Points on a hilly landscape, in no order, each with its height.
From any point a climber steps to the highest of the 5 points nearest to it. It stops when none of these is higher. Distance is the straight distance between rows; heights are no part of it.
fedef h=35.2: [ 3.10 -1.43 -0.23 -0.22  1.33 -1.38 -1.29  1.58 -2.72]
sute h=74.2: [-3.25 -5.13  1.93  4.59 -1.89  4.36  1.47 -1.52  3.34]
Rezo h=51.2: [-2.66  2.36 -2.11  2.51  0.31  1.95  1.45  0.70 -6.80]
Bif h=41.6: [ 6.68  1.75  1.67 -5.16 -2.36 -5.41 -2.16 -2.35  1.69]
bita h=44.7: [ 7.39 -0.54  1.91 -2.57 -1.14 -4.73 -2.98 -1.46 -2.77]
Zes h=63.7: [-3.98  2.74  0.45 -0.60 -1.08  1.11  1.47 -0.51  6.72]
dovu h=39.1: [ 3.32 -1.01  0.29 -2.94  0.75 -2.19 -1.06 -0.53  1.61]
pufo h=53.1: [ 0.75  4.79 -0.11 -4.53 -0.90 -3.04 -0.59  0.10  4.58]
dodi h=28.2: [ 2.35 -2.49 -0.14 -1.02  1.50 -0.75 -0.70  0.30  0.85]
Givob h=34.8: [-4.47 -4.41  1.39  8.19 -3.47  5.07  1.47 -0.55 -1.00]
Nisod h=24.4: [-0.02 -2.98 -0.19  1.52  1.81  0.97 -0.16  1.07 -2.17]
zep h=73.3: [-4.89  6.55  0.24 -0.70 -1.53 -0.03  0.28  1.79  5.59]
Megal h=14.5: [ 2.93  3.04 -1.85  0.24 -0.04 -2.16 -0.99  0.63 -8.19]
nabov h=54.1: [-4.69  1.86  0.53  0.11 -1.79  2.30  1.50 -1.28  7.40]
pono h=47.0: [ 1.65  0.12 -0.10 -3.34  0.82 -1.95 -0.47 -0.03  3.88]
Sumu h=43.6: [ 4.66 -1.40  0.82 -3.02  0.16 -3.29 -1.54 -0.10 -0.19]
nokun h=80.5: [-1.54 -3.33  0.75  0.92  0.77  2.21  0.68 -0.90  3.70]
lizug h=76.1: [ 0.40 -0.28 -1.05  1.71  1.16  0.41 -0.47  1.49 -5.64]
zivu h=21.7: [ 2.37  0.00 -0.70  0.33  1.21 -1.11 -0.77  1.64 -6.37]
pif h=80.2: [-0.69  2.07 -2.18  1.04  1.12  0.70  0.58  1.13 -7.27]
Meb h=30.8: [-0.49  4.67 -3.66 -0.48 -0.03  0.04  1.55 -0.58 -7.97]
Mamop h=67.2: [-3.19 -2.51  1.10  1.88 -1.46  3.18  1.51 -1.88  5.63]
Fer h=13.6: [ 0.39  6.36 -4.58 -2.68 -0.77 -0.92  2.03 -2.39 -7.63]
Dade h=14.0: [ 0.24 -3.06  0.17  0.74  1.71  1.07  0.13  0.26  0.88]
ziruf h=47.7: [ 4.20 -1.08 -0.15 -0.61  0.90 -2.62 -1.79  1.09 -4.30]
non h=32.6: [-3.20 -4.35  1.29  4.49 -0.22  4.07  0.89 -0.41  0.12]
rilat h=16.8: [ 0.60  3.98 -2.91 -0.02  0.27 -0.60  0.68  0.58 -8.32]
Pefu h=4.7: [-2.64 -4.06  1.25  2.31 -0.57  3.14  1.10 -1.46  3.75]
baniz h=31.7: [-0.24 -2.22  0.21 -0.94  1.21  0.69  0.14 -0.17  3.39]
moru h=15.4: [-3.17 -1.84  0.57  0.21 -0.45  2.29  1.06 -1.35  5.82]
ges h=62.8: [-1.58  2.58 -0.37 -3.46  0.08 -1.03  0.20 -0.41  5.84]
Tuti h=34.6: [-1.03 -2.24  0.06  2.90  1.41  2.08  0.09  1.17 -3.19]
nom h=22.7: [ 2.32 -2.61  0.10  0.06  1.76 -0.63 -0.90  0.77 -0.89]
kimas h=17.1: [-0.97 -3.53  0.87  2.08  1.23  2.06  0.14  0.17  0.62]
nagik h=52.1: [ 6.46 -0.06  0.89 -0.88 -0.64 -3.70 -2.44  0.07 -5.59]
pul h=46.2: [ 5.50 -1.27  0.50 -2.32 -0.06 -3.44 -2.13 -0.10 -2.18]
mar h=68.5: [-6.19  5.89  0.73  0.72 -1.58  1.09  0.78  1.00  6.09]
Zis h=37.1: [-3.98 -3.23  1.08  6.38 -1.33  4.47  1.96 -0.42 -2.57]
Mavam h=22.5: [ 1.49 -2.39 -0.09  0.63  1.77 -0.25 -0.50  0.91 -2.85]
tib h=67.1: [-3.03  3.84 -0.26 -1.90 -0.32 -0.07  0.91  0.10  6.22]
fuz h=42.7: [ 3.65  1.56  0.85 -4.79 -0.53 -3.57 -1.04 -0.92  3.11]
luro h=55.6: [ 0.26  1.12 -0.43 -2.97  0.12 -1.12  0.34 -0.56  4.82]
Padel h=37.5: [-3.59 -4.87  1.44  5.97 -2.12  4.63  0.87 -1.15  0.09]
Vozu h=53.5: [-1.71  0.27  0.10 -1.63  0.25  0.61  0.66 -0.54  5.79]
zuf h=69.5: [-3.30  6.12  0.10 -2.08 -0.89 -0.70  0.39  0.99  5.50]
nuzu h=58.0: [-0.08  4.31 -0.29 -3.78 -0.52 -2.66 -0.40  0.33  5.08]
dirur h=25.6: [ 0.88 -2.48 -0.17 -1.34  0.86 -0.20 -0.03 -0.12  1.95]
kevuk h=66.5: [-2.47  5.12  0.01 -3.02 -0.58 -1.44  0.45  1.09  5.35]
lares h=24.3: [-2.09 -4.12  0.72  3.28  1.21  3.00  0.47  0.39 -0.65]
kor h=68.4: [ 4.81  0.54 -0.50 -0.10  0.32 -2.91 -1.83  1.03 -6.73]
mupu h=27.1: [ 2.00 -1.34 -0.47  0.48  1.78 -0.82 -0.93  1.40 -4.54]
kod h=39.8: [-3.52 -1.76  0.08  4.89  0.21  3.56  1.08  0.31 -4.33]
bomav h=42.8: [ 6.19  0.17  1.38 -4.00 -0.74 -4.26 -2.03 -1.58  0.96]
zot h=45.7: [-1.94  0.24 -0.96  2.94  0.99  1.95  0.85  1.18 -5.52]

Two climbers start at each pair of points below. Name the first point that both come to, or write none.
tib, pufo => zep
nom, zivu => none
fuz, ges => zep
kod, mupu => pif
Sumu, Dade => none
bomav, bita => nagik

Where does a climber stop that starts at each point below?
Zes => zep
Tuti => pif
nuzu => zep
dovu => zep
Givob => nokun
Zis => pif
Bif => kor
non => nokun
